Points, in no order, along strands that fork, close into loops and pass close to each other.
Points whose rows are less than 89 apart are linked; no others are. Some points are linked to none.
k150: [-20   7   6   7  15 -14 -15 -36   7   9 -12  -3 -19 -38  16  15 -12  39
  19 -24  35 -67 -36 -43   1]
k811: [ 20  43 -21  44 -37  47  24  24  -4 -35  59  -4  34 -57  20   6  18   0
  23  -5  -4 -10  10 -22  -8]
k997: [ -9 -69 -22 -31  18  17   1   5  -1 -66  48  -2 -13  39  41   7  -3  14
 -37  -5  45   2  -7   4  32]
k117: [ -9  33   4  23 -28  16 -23  70  32   9  37 -11  24   6  31  57  32   7
   1  -1  16  36  44   2  26]
k510: [-10  -5  20 -58   8  30 -13 -18  15  11   7  10 -75  -3 -25   0 -12 -10
  -7  28 -24   2  -5 -12 -40]
k512: [-12 -39  15  -2  26 -38 -21  -9  16 -25  19  20  -7   7 -38   1  -1 -15
 -39   8  15 -19 -38  45  -3]
k191: [ 16  25 -23  42 -14  25  14 -13  -7  -6  32 -28  44 -21   8   1 -10   1
  11   0 -36 -28  -3 -42  -7]
k97: [-12  59 -18  33 -39  -7 -20  75  11  27  -6 -19  24   6  23  56  20 -11
   0  -2  11  20  31 -13   4]
k645: [ -7 -55  18 -30  28 -10  20  14  22  -9 -13  14 -38 -28   9 -10  -4   7
 -10 -26  44 -39 -45   1  -8]
k954: [ 30 -30 -25  46 -13  64   7 -64   7 -26  -6  15  19   0  12 -39  59  -7
  18 -20  18   9  -6  15 -10]
k100: [-25  -1  17 -21  11 -61 -39 -30 -20  13 -16  38  -2 -20   0  -9  -9  54
   4 -10  26 -31 -29  -3  15]
k687: [ 32  29   2 -16   2 -23  35   2 -13  11 -33  -4  11 -16 -59 -14 -31 -20
   2  23  -6 -21  -8  -5  16]
k245: [ 14 -64  -7  12  15   5   1  24  17 -22  48   5  -4  -8  12 -23  17 -47
 -47  27  22 -20   5  10 -10]
k340: [-22  59  -2 -33  -6 -48 -23   6 -36   1   2   4 -34  69 -28   8   6  -8
  22  21  -7  39  19 -27 -23]
k848: [ 14  17   6  16   0 -20 -31  48  16   0  10 -25   8  -6 -18  23  -1 -29
 -19   8  -4  21 -16  18 -22]
k424: [  4  38   9  31 -16  -3 -16  48  18  42 -15   7  -9   4   9  -8   6 -39
  -8  15  12  45  16  16 -33]
k604: [-19 -68  24 -46  35   9  22   0  10  17 -31   2 -56 -23   1 -16  -9 -14
 -22  -9  20 -17  -8  10 -13]
k881: [ 10  -2 -37   5 -42  -7  44  14  -8 -10  14  -6  42 -24   5 -32 -10  -6
  20   8 -16 -28  -4   5  20]
k155: [-20 -11  -4   9  36  21  10 -32   4   4 -25 -43 -37  33  -5 -41 -19  41
  31 -30 -42 -54 -16 -16  28]
k605: [ 10  87 -16  -7  -7 -12 -30  65  -9  12  -4   7 -21  48   7  44  -2 -23
  11  33  18  39  64 -15   2]
k234: [-22  11  -1 -16  20 -61 -18  16 -30 -22   9  -8  23   1 -11  34 -23  33
 -17 -12  26 -30 -21  -9  21]
k818: [-22  23  56  33  -9   7  -6  22  23  28  -2  47  48 -12   1  -6  33  -6
   7 -14  12  33  27  22 -15]
k909: [ 10  32  -7  35  31  24   9 -13 -23  31  -4 -39   6  21 -37  -5 -29  -2
  12   3 -39  -5  -8 -65 -10]
k488: [ 36  44   1  20  -2   2  33 -15   5  27 -25 -18   6   7 -43 -30 -20 -16
  29  29 -22 -15  -4  -9  26]
k732: [ 19  27  25 -23   4  18 -21 -17 -32  25  -5   1 -21  -7 -14  11   3  11
 -16  28 -45  22  17 -37 -54]
k200: [  8  -2  39   6  18   0 -18  37  10   9  40  36  43   1  32 -23  14   6
   1 -18  -3  48  45   2 -18]
k596: [ 34   4  23  12   9 -14 -28   0  14 -18  38  14  26  27  23  24 -26  19
  14   5 -17  50  15  -5  13]
k551: [-50  -7  21 -76  22 -41   0 -27 -30  20 -29  11 -55 -10 -16 -10 -19  26
  12  -7  -6 -20  21   6  16]
k916: [-19  21 -13  34 -36 -42  -8 -18  -7  15  -2 -17  33  10  -1   4  -3   3
   7   7 -61  12  -5  -2 -24]
k529: [ 18   5  16 -12  30  32   2  -2  26 -20 -24 -17 -39 -19 -36  27 -15  -1
 -16  12  21 -36 -38   8  -6]
k984: [-13 -16  -5 -81  -7  17  -6 -44 -18 -10 -16  24 -57  40  -7  18 -24  34
 -11  27 -13   2  35  14  21]
k90: [ 24  41  21  20   5  16 -13   8  -6  20   7  -8   9 -28   4  -6   4   2
 -10  16 -28  25 -10 -32 -60]
k706: [-29  12  10 -35   6  38   7 -54  25   5 -34   0 -89  -9  -5   4   7 -11
  16  10 -13 -14   2  28 -19]
k301: [-15  72   4  58 -19  15  -9  -1  -9  60 -42  -4  17   2  20 -12  20 -12
  30  15 -18  33  28 -12 -37]
k921: [ 12 -16  -3  -2  -2  26   3   5 -16 -54  33  54  59  -1  39   0  33  24
  10 -27   6   5  39   7  -4]
k649: [-37  -3  12 -23  20 -25  19 -17  -6  24 -35   0 -26 -28 -25 -17 -16  13
  27 -30 -12 -30 -24 -23  -1]
k826: [  6   6   7  39  -6  11 -11 -19  27  -2  11 -33  18  -3 -22  -7  -1 -14
 -14  11 -39   1 -36  -2 -32]
k503: [ 10  35  28  16 -36 -10   9  61  15  51  -5  28  34 -15   4 -19   9  -8
  19   2   2  18  25   6  25]
k534: [-22  48   2 -25  -1 -21 -13 -28 -33  34 -25 -26 -45  16 -40  -2   4 -16
  16  16 -33  21 -11  -9 -31]
k697: [  8  74  -3 -21 -12  -9 -34  44 -24   1   9 -19 -21  26 -25  33  -1 -25
  -7  36   5  34  25 -21 -18]
k175: [-11 -24  14 -18  22 -52 -17  38   6  27  24  -1  -2  30   8 -31 -19 -11
  -7   1 -19  44   6  24  13]
k370: [ 31   3  11  43 -12  29  13 -20   4   3  -7   6  48 -30  10 -40  25   4
  33  -2 -26  -3  -1   0 -14]
k107: [  5   4  32  14  -3  13   7  11   6 -16  17  47  72 -17  18   7  14  28
  12 -24  -9  -3  42   5   2]
k886: [-19 -60 -32 -38 -22 -11   0 -22 -12 -37  -4  11   8  46  27  22  -5  41
 -20  -7   7 -12  -3   5  13]
k130: [  6  42  14  37  43   4 -12  23  13   2  -8 -44 -30  18 -39  -6 -15   0
  21 -25  -2  -6 -56 -25 -14]
k725: [-32 -28  20 -50  36 -49  14  -2 -22   9 -23   7 -21  11   9  -6 -36  36
  21 -13  -1  -9  10 -15  26]
k719: [-19 -27 -33 -35 -16   7   6 -13   1 -37 -28   7   7  22 -11  57  -4  40
 -41 -12  59 -35 -24  14  19]
k758: [ 35  23  31  -4 -20 -24   2  17  -4  41 -13  49  35  -9  -9 -32   7  -6
  14   5 -10   9  51  13  29]
k259: [ -7  19 -21  44 -47 -13  -6   7  20  -5  32 -13  34  -3   4   3  12  -8
  -5   2 -35  15 -19   4 -29]
k985: [ 46  43  19 -13   1  -3  19  44   2   9   2 -13  -4 -21 -53   0 -14 -41
  -1  22   6   2   3   8  14]
k942: [-15  -3   9  -1  -6 -18  -5 -13 -39  25   0  24  50 -25  25 -21  24  19
  18 -21 -68  18  48  -4 -19]
k609: [ -7  13  37 -27 -14  14 -31 -24  -9  27   0   1 -44   2 -43 -51  24 -39
   1  37 -18  43  -1  41 -23]
k781: [ 18  61   6  74   2  38  -5  28  32  29  -9 -30  16  22  20 -28  -4  -7
  20 -10 -14  34   1 -32 -19]
k800: [-24  56 -13 -16  21 -65 -24   4 -69   6  -9  23 -20  30 -51  39 -14 -25
  11  -4  34   1  19 -36  -2]
k965: [-33 -28 -50 -25 -38  17  24 -28  -6 -44  -3   8 -23  -7  30   9  -1  13
 -10 -38  75 -40 -50   0  -3]
k562: [ -2  32   4   9  10 -36 -30  66  25   1  19   3  -3  35   1  17   2 -20
 -18  14   6  40   3  35  -7]
k825: [ 43  -4   3 -32   2   9 -14  -3 -20   0   5  22  21  11  -5  20 -12  30
 -17  33 -22  -9  34 -23  14]
k844: [ 26  -6  27 -14   3 -10 -30 -12  -4   2   6  37  34  15  11 -21  26  27
   5   5 -41  38  33  29   2]
k990: [ 25  61  26  63  -7  41   0  19  41  -3  28 -21  59 -35   6  18  13  -3
   9  -1  10  12   6  -4  -3]
k220: [ 12 -31  12   2  40  39  16 -30  50  -5 -31   7 -61  11 -18  -3  -5  -8
   0 -20  50 -37 -46  13   6]
k673: [-56  39  12 -26  -6 -11  -4 -52 -54  29 -27 -12 -45  -8 -57   3  -9  -4
  33  -4 -31 -12 -15 -10 -16]
k585: [ 19  57  11  -8   6  -4 -31  31   1   7   7  -6  -2  12 -33  15  -5 -38
 -33  36  -8  33  -9  -5 -42]
k228: [  7  10  22  28  21 -13 -14  26  20 -11  10 -16 -23  -7 -46   0   4 -46
 -23  10  17  19 -52  27 -24]
k533: [ -2 -16 -14 -23  12 -23   0  32  -1 -63  46 -45  22   2  -1  43 -12  28
 -36  -1   7  -9  23   9  22]
k187: [ 22  72   7  33  10  30  -1  -8 -15  31 -19 -41  -3  23 -11 -11  -6 -16
   7   9 -29  25  -2 -59 -32]
k577: [-40   9 -14   7   5 -15 -13 -27 -18 -25   9 -22   7 -48   5  41 -16  36
   5 -40  40 -80 -42 -46  -1]
k923: [  7   4  29  31 -18  13  16  45  34  44   9   9  24 -32  12 -50   5 -36
  12 -10   0  13  17  15   6]
k484: [  8  60  -5  25   0 -17 -27  48  -4  15  10   3 -17  59  20  42 -17  -8
  28  16   3  65  42 -33  25]
k767: [ 29  45  32  50   3  30 -19   7  17   7   5   7  43 -36  13  -3  21 -14
  -3  -1   3  28  -2 -14 -48]
k252: [ 17  -6   2   9   4  15 -13  53  18 -34  69  10  45 -26  26  15  13   8
 -21 -13  15  28  39  -1  15]
k582: [-34  47  -1   1  10 -37 -27 -24 -25   5 -20   3 -19  -7 -53  35  -5   8
  11  -2   4 -18 -38 -17 -22]
k505: [ 19  35 -15  35 -19   4  -4  19  -9  15  16 -32  55 -26   0  29  -5 -15
 -13  13 -36  -5  10 -49  -8]
k358: [  2  38  -7  51  -9  -2   9  46  31  40 -29 -28 -18  11  -3 -21   3 -52
  22  10  14  37 -19   4 -21]
k173: [-50  19  13 -70   0   9   2 -34  -3  11 -13   6 -84 -11 -10   6 -18  -5
  14   2 -14 -20   3   1 -32]
k3: [-11 -20   0 -61  23 -10   4 -46  -3 -29 -33  39 -40  56  17  25 -35  54
   0  -1  42  -4   5   4  46]
k692: [  9  60  -9  52 -21  -4  14  -6   1  50 -28  -6  30   6  -8  -6 -11 -22
  23   6 -23  15   9 -15 -17]
k251: [ 13 -52  -1  17  22  -7  26  19  17 -18  15 -17  -6 -21  -9 -38 -11 -32
  -3  -5  17 -13 -58  12  -2]
k71: [ 14  46   2  59 -23  -4  12   5  19  28 -12 -17  27  10 -13 -25 -15 -26
  35   2 -11   0 -13   9  26]
k209: [-23  55 -26  28  11 -47 -11  37  -9  10   0  -5   2  58  11  65 -20  -3
  38  -4   8  42  44 -14  50]
k693: [-16  42   1 -16 -16 -26 -34   3 -25  20  -5  -2 -34  41 -25   1   3  -6
   0  23 -29  55  -1  11 -43]
k205: [ 31  13  28  -9   7 -13 -39  -6   1  12  30  15  11  42  -9  -7 -10  19
  -6  16 -25  55  26   9  -9]
k813: [ -5 -47 -42 -22  -4  21  31  11 -14 -54  10 -13 -13 -26  14  18   5   1
 -17 -19  56 -45 -40   8   8]
k563: [ 18  31  23  62   3  52   5 -14  19   7  11 -15  45   8  18 -51  25  19
  39 -22 -26  16   8  -8 -14]
k761: [ 20 -19 -23 -18  -5  11  28 -15 -24   0 -33 -17  17  -5 -27  27 -22   7
 -24  20  -5 -50   7 -36  24]
k961: [ -9 -54 -19  -4  12 -21 -19   7   3 -56  48   6  -2   6  -6   9   2 -10
 -31   5  37 -11 -23  33   9]
k497: [ -8   4 -35  21 -20 -28  39   7 -20 -27  20 -32  35 -15 -13  -3 -23  -6
  16 -10   4 -42 -26  -3  23]
k186: [-29 -51 -62 -28 -48   3  30 -35 -18 -34 -11  -1   1  19  16   2  -1  25
 -22  -1  15 -14 -35  12   0]
k684: [-10  63   2  11 -28  -4 -14  -1 -43  56 -30  -7  -1   4   6 -26  30 -21
  24  27 -32  52  35  -2 -26]
k244: [-18 -32 -11  25  10   9  25 -20   7  -9  -8 -52 -21  17   1 -51 -15  13
  36 -15 -38 -21 -42 -11  13]
k972: [ 22  45   9  43 -43  16  -7  13  27   1  21  11  63 -36   1  10  23 -15
   5   3   4  -1  19  22  15]
k391: [ 31 -21   5 -28  -1 -19  26  45  -9  -4  15   7  40  -1  24 -15 -22   5
  -2  10  -9  -7  30 -14  34]
k261: [-19   0   9  26 -25 -29 -14  51  18  34  34  30  19  24  32 -20  20 -19
   5  -5   4  48  26  26   8]
k257: [ 16 -22 -50 -11 -31 -16  20 -17 -26 -46   1 -10  35  -3 -18  26 -15   9
 -19  18   6 -52 -15  32  25]
k480: [-15 -11   1 -13  38  31  30 -30  22  10 -46 -18 -44  11  13 -11 -27  24
  34 -41  -9 -53 -15 -18  19]
k52: [-27 -38   0   1  18 -15  20 -19  11  -1 -19 -33 -20 -15  -6 -23 -12  11
  15 -19  -2 -29 -58 -13 -12]
k471: [ -3 -93  -5 -38  11  20 -14 -19  20   7  -2  14 -28  19  33  11  17   6
 -48   6  12  10  22  19   5]
k516: [-40 -23 -38 -23 -22  -6  -2 -30   7 -36 -36  14   0  -7  24  49 -12  26
  -3 -22  60 -56 -32  -8   4]
k814: [ 38 -38  16 -27  17  18  -5   1 -15 -12 -11  46  39 -18  19  -1  33  21
 -21   1  -8  14  44  -8 -20]
k131: [ 13 -23 -31  -8 -32  13  21   3 -17 -44  53  57  35  -3  50 -18  19  19
  13 -18  25   6  49  28  26]
k496: [ 11  -8 -13 -11  17  24  41 -37  -2   9 -32 -18 -18  -1 -28   8 -28   6
   9  14  -5 -51 -27 -25   9]
k501: [ 43   3 -30  31 -31  49  20  -2  -3 -50  28 -10  40 -30  27  -9   3   4
  11  -3 -12 -23  -4 -19  -5]
k628: [ 40 -58  -5 -35  -8  29   4   6 -12 -19   7  33  24  11  44  -6  24  11
 -26  -4  12   2  22 -20  10]
k154: [  2 -51  -8 -20 -11  59  40 -42  -7  25 -61 -46 -42  -3  34 -17  11  10
  20 -16 -18 -18   1   1  27]
k433: [  7 -41  -4 -38  -5  -6 -10 -47   3 -18   1  14  -1  52  30  25  -9  44
  -6  22 -13  15  13  14  25]
k201: [ -3  54  -9  80 -32  18   9  50  35  26 -23 -30   4  15  26  -6   4 -26
  33   8  11  15   0 -11 -18]
k729: [ 29 -45  19  22  13  60   8 -45   5  16 -23 -27  -8  -7  11 -49  23   7
  17   5 -28  -1 -12  14   0]
k164: [ 36  -3  15  53  -4  37  15  20  34  12  16 -11  21 -31   0 -55   5 -46
   5  18  -4  17   2   8   4]
k858: [  3 -51  35 -39  36 -26 -12  17 -11  11   7  11 -27  16 -13 -34  -7 -11
 -14   2  -7  27   0  20   8]
k655: [-32  55   2   0  13 -42 -39 -18 -57  21  -3  16 -29  -4 -44  40  -1   1
  15 -23  40 -22 -12 -47 -10]
k399: [ 13   4  47 -36  -3  21 -11 -21 -48  27 -13   5  -1 -26  -8 -18  24  13
  15  24 -50  15  44  11  -3]
k986: [-32 -18   0 -54  15  -9  27 -34 -24  23 -52  -2 -44 -16 -11 -16 -20  12
   8   6 -13 -40  -7  -7  16]
k499: [ 23  25  31  20  -4   1 -36  44  25  -1  40  32  29  20  31  16   6   3
   8   0   2  57  40 -16   6]
k707: [-17  37 -19  25  -3 -58  -7   1 -10  -4 -13 -17  15   8 -34  26  -9  -7
  13 -10  -9  -1 -42   3 -22]
k867: [  6  -5   0 -44  23  -8 -25   7   6 -24   9   1 -21   6 -17  59 -24  38
 -46   1  18 -28  -4   2   5]
k386: [ 11 -18 -38  42  -9  52  20 -46 -19 -41  24  42   7 -30  21 -45  57  -7
  23 -20  10  12   8  29 -22]
k24: [ 19  18  23  56 -18  39  12  -2  31   5   9  38  54 -39  -4 -23  20  -6
  22  -4   9   2   8  22  -4]
k475: [-21 -53 -12  12  18  29  18 -43  41 -23  -3   0 -46   6  17  -8  12   2
   9 -40  44 -40 -49  15   6]
k114: [  8  13  -4 -31   6   0  -6  -6  -4 -20  -3 -17  -8   5 -41  59 -13   0
 -40  27 -16 -25 -12 -11   6]
k565: [-15 -73 -15 -13  13  35  -4 -40  13  20 -26 -10 -49   4  28  -1  37 -28
 -34  -4  -3  -4   7  19   5]
k665: [ 14   0   9 -38  18 -40  12  30 -25 -14   7  -2  14  37   3  -3 -46  16
   0   9  -1   8  21 -25  41]
k632: [-35 -46  -2 -33  20  31  41 -29  19  34 -66 -16 -69 -14  17  -6 -17 -23
  23 -33  23 -16   4  27  16]
k357: [ -1 -53 -18 -30 -27  22  43 -21 -24  16 -50 -22  -8  -7  30 -14   8  15
  -1   7 -19 -18   8 -20   6]
k194: [ -1  21  24 -15  -4 -20 -19   2 -32  53 -20  -6   2 -11   1 -31  16 -12
  10  28 -48  41  36   9  -8]
k466: [ 39 -37 -44 -16 -35  10  14  24 -16 -43  14   3  43  -5  24   0   3   3
 -24   4  24 -15  26  14  40]
k842: [-13  23 -29  12 -30 -21  13  51  -1 -14  52 -19  44 -23  24   8 -11  -3
  -4  -8 -16   0  18  -9  18]
k182: [ 16 -62   9 -20  35   5 -21 -19  12   3  10  32 -15  37  11   1  20 -23
 -45  41   4   1  17  19  14]
k162: [-29  -5 -10  64 -20  21   7  12  21  -6  89  46  12 -37  28 -45  36 -39
 -13  -9  -1  11  13  12 -17]
k854: [ 20  -8  40  -8  44  16 -12  12 -10  11   0  34  27 -16   8 -20  19  18
  -2  -7 -12  37  43  -7 -45]
k917: [ 17  -8 -53  -4 -19  11  45  24 -20 -74  34 -39  -5 -39   3   4 -21  -7
  -3  -8  14 -20 -23  12  11]
k328: [-28 -14  17  41 -16  -5   1  30  22  21  66  45  23 -11  48 -36  46 -25
  -1 -16  11  34  28  12  -8]
k651: [ -9  31  -5  24  13 -59   3  22  -4  -9  25 -19  25  44  27  49 -43   3
  29  -4  -3  35  16 -28  59]
k724: [ 20 -41 -27 -16 -21  -8  17  11   2 -11  10   1  29  -7  15 -23  -3  -4
 -13  12  -9 -13   8  10  13]
k26: [ -3  45  19  41 -58  18 -18  61  37   9  27 -23  30 -43   0  43  39   9
 -12   2  25  22  40  16  17]
k527: [ 23 -23   8 -16   1  33   0 -42  -1  22 -29  -6 -21 -17 -17 -27  20   4
  -2  27 -22   6   7  23   4]
k837: [-41 -47 -24 -34   0  10  22 -30  21   5 -48   7 -43  -4  25  31  -9   6
  -6 -41  12 -23 -10   4 -19]
k354: [  1  39 -10  -3  32 -17 -10  16 -27 -12   5 -33  -4 -16 -56  71 -25  -7
 -28   7   1 -12  -5 -30  -1]
k402: [ 22 -42 -26  -1   3   3   4 -15  19 -41 -19  -2 -11   0 -28  25   3 -14
 -37   4  51 -35 -42  36  15]
k380: [-26  -1   3  -2  20  -7 -11 -54  29   4 -40  16 -50 -25  33  10  -8  26
  17 -39  17 -47 -23  -4 -13]
k594: [ -2 -19  14 -57  -3   9  16 -36 -23  34 -37   2 -42  -4 -14 -19  -4   3
  -3  22 -30 -10  14  22  14]
k460: [-11   0  26 -38  51 -55  -1   7 -30 -19  -1   1  -4  28   6   4 -45  39
  26  -3  24  -3  -5 -41  40]
k64: [-26  -9 -13 -48  17 -12  -7 -23 -11 -31 -30  25  -8  33  -1  38 -25  41
 -17  -3  44 -41  -7   0  34]
k994: [  3  -8  23 -35  29  21   5   0  14  14  -7 -12 -56 -12 -14  15 -33 -10
 -18   2 -21  -9 -33 -27 -43]
k574: [  8  18  22  -1  20 -57 -14  42  21  -1  13   6 -20  55  -2  -4 -18  -8
   8  -8   8  59   1  16  12]
k648: [ 39 -54 -38  -5 -25  15  17   6 -23 -30  36  37  27   3  45 -19  37  -7
 -19 -10  40  10  32   5  25]
k641: [-43   3 -34  21 -12 -78   1  -7 -28   9  -2 -12  40  17 -21   9 -13   1
  10 -14 -27   1 -10  -4  -3]
k863: [-10 -20  36  14   2  -1 -25 -20  -1   2   2  35  40 -17  28 -35  45  16
  26 -12 -36  27  30  47 -13]
k789: [-16 -19 -10 -17  13  48  42 -37  31  22 -60 -37 -66  20  32   0  -7  -4
  16 -42   3 -24   7   1  19]
k625: [-29   0 -29   6  -6 -30  15 -17 -36 -33   5 -17  38 -32 -12  17 -23  16
   1 -24  22 -54 -39 -20   6]
k202: [ -6  27 -12  18  30 -11   8 -16 -31  22 -14 -36 -10  -6 -41  41 -39  -9
 -12   4 -14 -20 -15 -60  -4]
k359: [-36 -34   0   5  27  31  -6 -62  44 -13 -38  -4 -66  -9  34   0   7  14
  23 -58  26 -30 -34  14  -5]
k511: [ -8  18  -2  20  -9 -43  11  57   5 -11  54 -22  34  13  37  23 -29  10
  10 -19  -5  23  21 -29  48]
k286: [ -3  34   0 -29   8  -1   6 -11 -29  30 -11 -16 -16   0 -29  19 -26   3
 -13  27 -33 -10   4 -54 -22]
k658: [-11 -44   0 -23  16 -23 -11 -35  20  -5 -27  31 -38   4 -44   1   3   1
 -20   8  22 -29 -31  46  -4]
k28: [ 22 -40 -33   6 -12  10   5  -6   8 -60  25  -1  10  -6  -9  -3  13 -20
 -26  12  26 -22 -43  43   8]
k633: [ 21  24  36  -2   8  -7 -44  17   2  28  19  39  -1  23  -1 -34  14 -15
  -4  22  -7  67  29  24 -12]
k851: [  6  -1 -32 -19  -9 -10  17  26  -5 -60  31 -59  22 -45  -5  29  -5   8
 -21  -3   2 -21   1   2   9]
k66: [  3 -14 -31  25  -7  20  32  -2   1 -27  44 -22 -10 -13  12 -32  -9   6
  16 -14 -22 -16 -39 -10 -27]
k674: [  0 -41 -34 -41 -20  25  40  -8  -2  -9 -44  -9   3   2  19  23  -8  14
 -20  -6  14 -43   8 -22  12]
k465: [-13  39  27  40 -43  41  -3  47  35   5  25  18  46 -53  -8  19  44 -13
   6  -4  41   4  23  17  22]
k754: [ 21 -50  22 -41  30   7   8  20   9  20   3  12 -32 -15  -9 -23  -9 -26
 -32  17   5  -5   9   9 -11]
k626: [-19  19  10  41 -26 -12 -26  63  30  54  -8  27  -4  17  41  -8  37   0
   7  -1  16  50  24  16 -24]
k151: [  2   7  39 -28   1 -21 -31  -6 -29  24  16  15 -33  27 -26 -38   7 -29
  -2  31 -14  57  28  43   5]
k807: [ 16 -47  -1  -5  -5   9  11 -32  18   8 -25   2 -15   3 -24 -22   2 -10
 -17  18  -3 -10 -27  38   5]
k86: [ 49  14  18  36 -11   8   1  -3  34  20  -1  11  30 -14 -28 -32  -4 -37
   2  37  -7   9   1  36  16]
k581: [-21  22  26  23  -3  25 -12  55  21 -18  57  28  51 -21  20  27  35  19
   7 -38  25  21  49   4  10]
k816: [-44 -26 -18 -26 -17 -48   0 -37 -24 -11 -35  25   9 -20  -3  -4 -10  48
   8 -15  25 -56 -34  -2  14]
k492: [ 27 -35  -2 -33  13  -2 -13  27   2 -35  15 -14   6   6   5  27 -15  22
 -47  12  -2  -6   4  10  15]
k72: [ -3 -39  -3   1  27   6   6  10  13 -36  21 -19 -21 -35  -4   4  -1  -2
 -16 -21  44 -41 -61   9  -2]
k607: [ -9 -47   2 -50  10  14  -8 -59  10  -7 -31  38 -50  55  16  26 -18  29
  -9  13   6  18   7  19  35]
k764: [ -2  49 -24  26 -19 -24  -3  41  -3  18   3 -16  33  14  -4  41  -5 -16
  -3  -1 -21   4  14 -17 -13]
k870: [ 13 -77 -10  13  21  -5 -20 -22   5  -2  40  13   5   7  24 -23  33 -20
 -44  20  -7   9   7  11  -3]
k681: [ -9 -34   6 -28  -3  48   0 -55  17  20 -40  15 -78   4   2  -5  15 -28
 -28  17   0  -4   0  34  -2]
k91: [ -8  26  30   0  42  23 -14   6  14  13  -9 -32 -58  10 -29  18 -27   4
  12 -13  -6  -6 -40 -49 -40]
k509: [ 27  62  18  53  19  38 -13  -9  -5  24  -7 -36  31  32   5 -31   2  27
  22  -8 -29  20   8 -33 -30]
k331: [ 29 -39  -8  12   8  17 -14  27  -6 -36  70   8  30 -14  33  -3  29 -24
 -38   8  21   3  23  12  -7]
k82: [  3  11   6  40  29  13  -4  10  30 -22  23 -43 -10  11 -22 -14 -12  -7
   4  -4 -17  -1 -71  -3 -24]
k292: [ -5 -28  -9  26 -19  22   2 -31 -10 -14  18  41  38 -36  17 -35  53  -7
  22 -11 -19  18  26  36 -30]
k134: [ 38 -42  -4  19  -9  60   8 -33  11  -4 -14   5  19 -23  16 -24  40  -5
  10   1  -9   4 -13  -1 -13]
k888: [-49 -41 -35 -19 -37 -19  34 -54  -5 -16 -43  -2 -10  -2  12 -10   0  25
  -4  -3  14 -45 -32   6  -3]
k685: [-21  46  -7 -19  20 -70 -27  -5 -50   6  -8   7 -11  61 -22  22 -33   3
  24  -1   5  30  12 -27  17]
k428: [-31  13   8 -11  -4 -80 -15 -17 -29  14 -38  17   1 -20 -32 -15  -4  19
  13 -22   8  -8 -41   6  11]
k957: [ 33 -13   5   2 -16 -12   4   5  26 -13  -2   3  17  -6 -48 -15  -8 -24
 -12  24  -1 -10 -24  43  11]
k571: [  2   0  10 -11   1 -24   7   3  -5  32 -17 -17  -3 -11 -24 -27  -8 -17
   4  17 -39  26 -11   9 -14]

How many points has the smallest loop of links through each point below? Write 0 if it is on no loop.
k628 => 25
k202 => 13
k155 => 0
k681 => 0

A piece is all that can be reached along the links. How many separate loops has the piece of each point below (a circle has one, a figure eight two, a Y none), and how many tips (points with one link)?
k484 => loops 0, tips 5
k505 => loops 2, tips 10
k71 => loops 0, tips 3
k706 => loops 0, tips 2

A fork is a point with three links, a tip a point with one. Leave the first point through the second and follow the links. Name the first fork or tip that comes.
k685, k800 => k581
k994, k91 => k673
k811, k501 => k972
k220, k475 => k724
